Each scene shows the same named points in several views. A view is turned or mirrored, shifted and resized as a whole, has a little noise and may leave points out.
In the rows, 128 means zero.

Scene 1
View 1
<61>: [123 140 115 128 122 117 152 122 111 132 137 131 119 148 108 118 145 117
 132 142 114 122 113 149 149 129 107  91 137 169 167  97 120]
<183>: [123 147 117 146 129 116 144 114 118 121 123 127 131 137 113 126 123 126
 124 132 122 116 124 151 142 132 108  86 145 168 163 103 132]
<143>: [131 139 126 135 125 123 143 129 112 128 125 137 123 138 122 122 134 113
 132 138 124 128 115 147 145 132 105 100 139 172 163 106 121]
<56>: [133 136 137 150 128 132 126 132 123 112 111 140 136 125 134 121 115 118
 124 136 138 125 121 142 132 138 106 108 140 166 151 122 131]
<193>: [125 128 127 109 109 132 150 139 114 126 133 150 116 146 126 116 157 116
 135 144 114 127  93 145 148 132 102 118 116 155 153 112 113]
<182>: [ 86 168  80 132  87 114 161  72 134  98 132 110 152 131  85 134 135 178
 105 116 102  76 116 182 146 131 119  72 130 113 140 117 153]
<106>: [121 135 125 110 102 133 147 130 119 120 132 146 120 142 124 118 153 126
 131 137 113 118  92 149 142 134 103 114 118 147 148 118 120]
<100>: [118 146 119 140 116 125 139 117 123 113 123 133 134 133 116 124 130 130
 123 130 122 114 116 153 140 133 109 100 135 153 152 117 132]
<133>: [104 159  96 147 108 116 148  91 127 105 127 116 145 131 101 132 123 153
 111 122 116  93 123 168 143 134 115  77 138 139 153 110 144]
<126>: [107 149 100 114  96 123 157 105 121 115 139 131 128 144 104 125 153 146
 121 131 105 102 100 164 148 131 109  95 120 135 149 112 131]
<128>: [101 155  99 127  90 124 151  94 131  95 129 126 143 129 104 129 139 164
 110 121 108  88 108 171 142 133 114  92 123 117 137 123 145]
<25>: [ 93 162  94 133  85 123 150  80 136  84 125 117 152 124  99 135 131 176
 106 118 109  81 111 178 141 134 118  85 127 109 134 127 152]
View 2
<56>: [135  67 116  89 126 180 132  86 127 128 140 133  98  91 135 113 150 104
 135 164  95 145 126 116 101 127 130 114 143 158 157 110 121]
<106>: [138  83  84 114 120 158 153 115 135 117 164 107 138 137 150 110 144 105
 150  95 116 166 139 100 102 134 126 128 111 146 160  99 163]
<126>: [149  91  65 127 117 137 163  86 123 120 145  89 160 144 142 111 142 136
 139  98 129 151 115 128 115 146 114 152  94 108 136 100 150]
<143>: [149  62 100 112 139 192 143  80 127 131 152 117 128 111 161 121 156 112
 135 137  87 159 126 108 111 124 126 112 144 135 151 120 148]
<133>: [154  87  81 114 117 132 159  45 118 127 111  97 145 114 122 113 137 155
 123 151 123 126  93 164 119 152 111 157  96  93 120 106 115]
<25>: [142 112  61 105  90  86 163  53 125 114 105  92 147 128  96  98 123 164
 129 134 160 116  95 177 114 167 105 182  57  92 117  85 116]
<193>: [141  73  85 122 127 173 153 117 130 122 173 112 138 137 167 110 151  97
 152  91 106 179 146  84 105 128 132 120 127 149 164 106 173]
<61>: [158  59  85 135 144 190 152  81 118 133 156  98 152 125 171 126 153 126
 135 119  90 168 115 107 119 126 127 121 137 116 144 119 156]
<183>: [153  60  98 114 137 178 145  58 114 137 130 109 134 102 148 124 152 130
 127 155  91 143 106 129 118 129 123 125 138 117 136 118 128]
<182>: [155 109  53 125  97  92 172  44 115 120 100  74 166 136 104 106 124 174
 127 131 154 114  83 185 122 166 101 184  59  68 104  98 113]
<100>: [142  77  97 106 122 164 150  76 124 128 134 116 124 109 137 110 146 123
 134 138 106 145 117 125 112 139 127 131 119 128 143 103 133]
<128>: [140 107  67 109  99 103 163  73 130 116 122  93 146 135 109 101 130 145
 135 119 149 130 111 156 111 159 114 171  66 103 126  91 125]
View 3
<133>: [160 112 175 111  69 148 145 120 141  68 126 147 144 126 161 194 109 100
 138 194 103  97 164 150 144 134  91 136  84  77  93 180 144]
<143>: [102 124 134 142 139 140  79 112  97 103 162 149 106 111 135 149  99 134
 138 143 126 147 137 148 111 146 126 159  95 148 132 168 105]
<100>: [118 110 154 131 112 134 118 117 115  87 148 127 132 124 154 176 109 118
 150 160 114 122 150 149 125 154 114 148  91 123 121 165 127]
<182>: [184  92 204  96  34 156 187 130 174  66 106 139 166 140 175 225 122  86
 152 205  95  59 179 160 160 117  86 123  69  51  81 165 182]
<56>: [101 126 128 145 143 118  90 117  95  77 172 114 128 118 145 158 102 130
 149 159 111 156 138 135 108 176 123 153 107 130 130 167 103]
<193>: [ 79  93 148 137 152 137 117 118 117 144 151 122 113 121 149 167 126 137
 166  98 138 108 152 161 117 121 147 146  75 171 161 129 141]
<183>: [126 129 152 127 112 146  98 113 114  89 152 162 116 111 144 165  96 121
 126 169 116 131 148 147 119 139 103 154  95 120 108 184 114]
<128>: [148  89 183 111  67 141 176 131 155  76 120 108 169 143 175 215 129  97
 167 177 100  76 174 159 145 134 104 125  76  85 107 145 172]
<106>: [ 91  91 154 137 138 134 126 120 125 127 151 111 124 129 154 174 125 127
 171 113 129 102 158 157 121 127 140 145  76 150 153 125 150]
<126>: [128  89 180 116  96 151 150 124 147 116 126 137 135 131 157 192 126 111
 161 144 121  76 169 164 137 105 123 133  68 118 126 145 164]
<25>: [171  93 187 104  50 141 189 126 164  59 114 106 181 148 175 224 130  90
 166 203  89  72 179 152 156 139  91 120  79  61  96 150 175]
View 4
<133>: [117 165 114 113 158 137 142 102 136 140 150 135 151 174 118 118 159 114
 112 103 122 156 145 132  93 126 167 157 127 146 133 146 147]
<182>: [137 188 123  82 150 126 151 101 115 140 146 120 185 164 103 115 167 125
 106 113 123 168 148 125  74 133 183 177 143 147 136 150 167]
<56>: [ 84 117 115 162 145 153 136 108 165 133 144 142 102 159 139 127 155 115
 136 109 120 133 138 133 119 125 144 126 112 138 132 133 127]
<100>: [ 94 131 120 146 144 148 139 105 154 131 143 142 121 152 131 125 159 120
 136 115 123 136 142 130 108 128 152 137 121 139 135 137 137]
<193>: [ 82 102 142 163 118 148 138  92 165 122 138 141 126 124 132 129 159 137
 162 145 113 111 118 120 118 133 132 138 137 129 154 114 154]
<25>: [138 188 116  90 140 136 148 112 117 133 147 117 179 150 110 124 169 129
 109 114 134 166 158 128  81 147 185 164 132 134 129 151 159]
<183>: [ 88 129 119 151 159 143 138  97 158 141 148 145 116 170 132 118 150 114
 134 103 114 139 135 134 111 112 149 144 120 150 142 141 136]
<128>: [127 168 122 107 132 139 147 107 126 130 143 122 167 141 114 128 167 131
 120 122 131 152 146 128  88 144 173 156 136 133 135 142 162]
<126>: [108 141 138 125 130 136 145  92 139 129 141 133 156 143 113 119 161 136
 137 133 118 135 132 121  95 134 154 159 146 139 149 128 168]
<143>: [ 79 109 128 167 146 144 137  94 169 134 145 150 106 158 134 121 154 122
 147 116 113 122 129 130 121 119 136 136 124 143 149 128 136]
<106>: [ 89 115 134 154 117 146 137  96 162 122 138 135 132 125 128 129 160 138
 154 142 120 118 127 123 113 138 140 136 138 125 149 118 154]
<61>: [ 80 115 136 158 150 140 142  81 161 141 146 151 123 161 125 113 150 124
 150 121 103 122 121 124 110 110 131 150 138 150 153 124 151]
View 5
<193>: [118 153 104 113  91 127 141 148 159 133 160 133 150 118 126 151 136 124
 135 152 121 136 141 105 161 135  95 118 140 116 129 135 164]
<133>: [159 163 106  86 126 152  77 147 134 157 147 135 105 162 144  90 157 132
  83  98 117 117 162 132 123 100 142 114 130 206 139 136 115]
<56>: [ 99 159 111 129 136 101 119 135 165 127 134 121 114  99 112 121 137 125
 109 143 146 122 121 117 126 136 117 111 128 154 126 108 140]
<182>: [180 158 108  64 107 179  68 141 123 165 162 143 106 179 148  86 153 139
  90  92  96 111 174 141 133  99 155 115 136 210 152 155 118]
<183>: [125 165 106 119 134 120 111 154 159 139 135 118 119 126 138 112 153 127
  95 118 139 130 146 114 126 117 100 121 123 168 115 123 137]
<143>: [115 161 105 126 125 113 129 155 167 136 139 119 132 115 130 128 146 125
 108 134 142 137 141 109 137 127  91 120 130 146 114 119 151]
<25>: [165 154 111  65 107 167  66 131 125 155 161 145 102 163 131  92 142 137
  98 105 100  99 162 145 134 110 170 105 135 209 161 146 116]
<106>: [126 150 107 102  87 136 130 142 155 137 162 138 137 122 124 139 135 127
 130 147 117 128 143 111 158 134 111 112 141 129 137 138 157]
<61>: [131 158  98 117 113 124 131 165 162 145 146 119 141 134 146 131 155 126
 106 128 130 144 153 103 144 115  81 124 127 141 112 128 153]
<100>: [125 156 109 112 122 121 112 142 154 139 144 126 121 128 128 118 142 128
 108 131 131 122 141 118 135 125 121 112 133 162 131 124 139]
View 6
<100>: [146 147 118 143 144 133 110 112 125 136 126 139 124 135 129 131 126 137
 160 120 128 123 102 135 122 131 115 135 120 138 112 127 109]
<182>: [143 151 129 135 182 171  82 148 133 154 123 136  86 135 128 117 122 112
 177  76 121 157 111 159  84 149 106 157 121 124  92 141  93]
<133>: [145 145 125 138 163 155  95 130 127 138 127 138 104 131 120 128 124 132
 159  99 116 141 106 148 110 138 113 147 125 126  96 138 107]
<183>: [137 143 119 142 143 139 105 112 125 122 125 142 126 124 119 142 124 152
 140 126 109 133  95 138 135 132 117 137 126 111 107 128 120]
<143>: [131 152 119 142 126 125 112  99 132 122 126 141 140 131 131 144 124 151
 140 140 107 126  92 132 142 133 121 128 118 110 122 118 121]
<106>: [131 170 125 138 130 118 105  99 149 137 122 136 137 144 158 133 122 126
 161 133 118 131  96 135 125 146 117 126 104 117 138 106 109]
<126>: [130 165 127 136 153 141  91 118 149 142 121 136 118 140 149 126 120 122
 165 111 112 149  99 145 110 149 112 139 111 108 120 120 103]
<193>: [126 173 122 137 121 115 107  91 153 132 122 138 146 143 160 137 121 133
 156 145 109 130  91 129 136 148 118 121 103 108 142 104 114]
<61>: [124 160 121 139 135 130 101 107 141 121 121 142 134 129 136 143 122 148
 139 136  96 141  92 138 138 145 118 133 118  89 123 118 122]
<25>: [149 153 126 136 176 162  89 142 131 158 125 134  93 144 134 113 122 107
 185  80 134 144 113 150  85 142 109 149 117 143  97 136  91]
<128>: [145 159 126 137 162 151  93 129 139 154 121 136 105 143 139 118 124 112
 177  93 128 142 105 148  95 145 111 145 113 134 108 129  93]

In a view up to two points have been moved. Name them for each view, in the order of its rows, or write -.
view 1 -> -
view 2 -> -
view 3 -> <143>
view 4 -> <56>
view 5 -> <133>
view 6 -> <100>
